Points on a hilly landscape, in no order, each with its height.
From any point a ball rolls to the lowest of the 6 points nearest to it. It stops when none of these is lower. Distance is the straight distance between rows; heights are no part of it.
fofi: [140 120 132 168 156 136 159 151 119]  (h 40.0)
Vul: [129 121 126 188 140 142 166 159 120]  (h 18.8)
rupof: [ 87 146 100 162 124 117 145 140 159]  (h 12.1)
bomu: [186 113 153 103 204 116 132 121  99]  (h 46.3)
kemo: [144 120 139  74 100 125  84 103 129]  (h 50.3)
Lobi: [ 97 136 103 216 115 134 164 162 142]  (h 16.9)
Geta: [ 65 155  93 146  96 122 134 129 167]  (h 26.6)
tobe: [107 142 116 129 142 114 134 129 149]  (h 24.9)
Sebub: [132 129 122 141 158 119 146 135 136]  (h 35.0)
rugu: [129 132 138  83 114 119  97 108 132]  (h 38.2)
fas: [188 104 159 119 199 127 142 127  92]  (h 50.8)
Nepir: [ 81 149 105 131 109 117 129 125 160]  (h 23.2)
baset: [120 121 106  94  59 140  96 104 145]  (h 61.5)
vevid: [ 87 140  93 217 108 131 163 161 152]  (h 27.0)
Fal: [ 87 147 113 113  99 121 119 120 154]  (h 10.4)
rari: [179 122 171  55 167 107  76 103 101]  (h 40.3)
rupe: [143 126 130 131 170 115 142 135 131]  (h 58.0)
Sisob: [ 97 136 112 224 106 142 168 168 134]  (h 20.9)
berub: [160 119 136 132 178 122 146 133 115]  (h 93.3)
nage: [125 126 134 195 133 146 166 161 116]  (h 17.2)
viro: [186  99 165 133 189 142 156 134  80]  (h 87.0)
Ful: [119 127 149 201 129 157 169 165  98]  (h 18.7)
gilok: [107 134 106 180 135 125 158 150 147]  (h 13.7)
kod: [150 106 105  82  70 137  80  99 132]  (h 70.6)
Kupud: [181 116 152 102 200 113 132 121 101]  (h 47.6)
pip: [ 71 150  93 122  58 137 119 119 159]  (h 21.9)
lefe: [107 133 105 194 127 132 161 156 142]  (h 14.5)
donur: [131 135 131 113 158 110 128 124 135]  (h 32.3)
Dad: [ 88 136  91 112  45 145 113 114 154]  (h 20.7)
pup: [ 77 149  86 188 110 118 153 147 164]  (h 19.2)
noz: [143 114 164 173 152 161 166 154  84]  (h 36.2)
nim: [ 97 146 109 138 128 116 134 130 154]  (h 18.6)
Kufuf: [163 106 157 155 171 146 159 144  94]  (h 57.2)
sufen: [130 125 121 170 148 126 159 147 132]  (h 24.8)
Romi: [140 128 147  71 123 116  92 105 124]  (h 35.1)
teg: [119 125 124 202 129 139 167 162 122]  (h 15.9)
Burin: [125 115  89  95  51 144  96 103 144]  (h 64.1)
Bokil: [166 111 149  60 113 122  67  98 115]  (h 42.9)
Vanup: [146 115 141 171 156 144 164 153 109]  (h 44.3)
ril: [141 114 174 173 154 166 169 151  73]  (h 32.9)
Sab: [161 122 158  59 133 117  77 102 113]  (h 37.9)
belot: [153 117 146  68 110 125  78 101 121]  (h 44.9)
muk: [162 105 179 154 170 161 164 142  68]  (h 13.1)
kuvaz: [141 135 146  79 143 108 100 113 123]  (h 24.7)
petik: [108 137 109 156 144 116 150 140 149]  (h 8.9)
Kifeg: [ 74 153 101 131  98 123 127 125 160]  (h 23.3)
Mavi: [177  97 183 142 183 160 160 136  61]  (h 40.7)
gapoz: [163 123 142 116 185 115 137 126 115]  (h 68.3)
pegev: [134 123 132  79  94 127  89 105 132]  (h 54.7)
ditot: [173 127 165  64 183 105  94 108 103]  (h 37.3)
boke: [116 142 129 105 139 112 119 121 141]  (h 23.9)
Zop: [177 107 151 130 188 129 149 133 102]  (h 69.0)
Fekun: [ 99 131  97 104  50 142 107 111 152]  (h 31.7)
memiv: [106 143 123 101 113 117 111 117 145]  (h 37.5)
Gor: [163 102 195 146 177 170 162 138  54]  (h 29.7)
nat: [ 85 141  94 227 101 129 166 164 152]  (h 48.4)
navos: [121 138 136  94 130 114 110 115 137]  (h 19.8)
gep: [ 63 156  94 137  83 124 128 127 165]  (h 26.7)
Bimim: [151 131 144  97 173 110 121 118 121]  (h 45.5)
zanom: [105 132 110  96  65 134 103 112 147]  (h 48.7)
kuv: [180 110 151 118 196 121 142 127  99]  (h 5.7)
fides: [134 119 148 187 142 155 167 159 100]  (h 20.2)
Fisut: [157 129 157  75 169 106 102 114 114]  (h 34.1)
Zimo: [102 145 119 117 126 114 124 123 147]  (h 32.5)
niram: [119 135 116 147 150 116 147 138 141]  (h 18.2)
tulo: [127 138 137  95 143 110 112 116 133]  (h 7.5)
kupi: [150 110 122  76  80 133  79 101 128]  (h 61.9)
Baru: [ 95 140 115 102  83 129 109 115 148]  (h 37.0)
Siv: [124 119  63 104  34 149 104 105 152]  (h 72.4)
Sig: [ 98 143 120 105 108 118 116 118 145]  (h 29.6)
Pevi: [ 81 146  90 177 117 117 150 141 164]  (h 14.4)
Dore: [156 109 156 166 159 149 164 150  92]  (h 15.3)
dek: [ 94 131  76 114  29 151 112 111 157]  (h 34.4)
muta: [172 122 148  97 193 109 125 120 108]  (h 45.9)
kavet: [ 79 144  81 210 105 123 157 153 162]  (h 39.7)
mimad: [ 59 158  85 165  98 120 142 135 171]  (h 26.1)
zum: [ 81 144 101 113  63 136 115 116 157]  (h 17.9)
Baze: [127 124 122  83  79 131  92 105 137]  (h 68.6)
ripa: [157 111 136  70  95 128  75  99 124]  (h 51.9)
Lali: [172 126 160  74 187 104 105 110 105]  (h 37.1)
gozib: [135 135 144  82 135 115 100 113 128]  (h 23.6)
befo: [175 117 167  49 143 115  66  98 104]  (h 42.6)
pudes: [154 128 157  66 135 114  85 106 117]  (h 34.8)
puguk: [ 99 137  97 189 126 123 158 150 154]  (h 14.6)
suvo: [116 136 132  90 109 118 105 113 139]  (h 38.5)
rogap: [138 115 108  84  67 138  87 101 135]  (h 75.6)
vusud: [138 118 137 181 147 143 164 156 115]  (h 27.4)
kager: [153 114 137 151 168 130 156 143 115]  (h 80.2)
zamu: [112 133 124  93  88 128 101 110 141]  (h 60.9)
pala: [128 119 144 193 135 153 167 162 103]  (h 14.9)
zenaz: [ 90 140  93 199 117 124 160 154 157]  (h 16.5)
Dur: [164 128 163  64 165 106  88 105 106]  (h 36.8)

Where does a ball stop that starts at each point below?
Geta -> petik
rogap -> tulo
Lali -> tulo
zanom -> Fal
teg -> petik
mimad -> petik
befo -> tulo
ditot -> tulo
fofi -> pala
Burin -> Fal

For each start below, name every point that the ball comes to, in order.
Romi -> gozib, tulo
suvo -> navos, tulo
pip -> zum, Fal
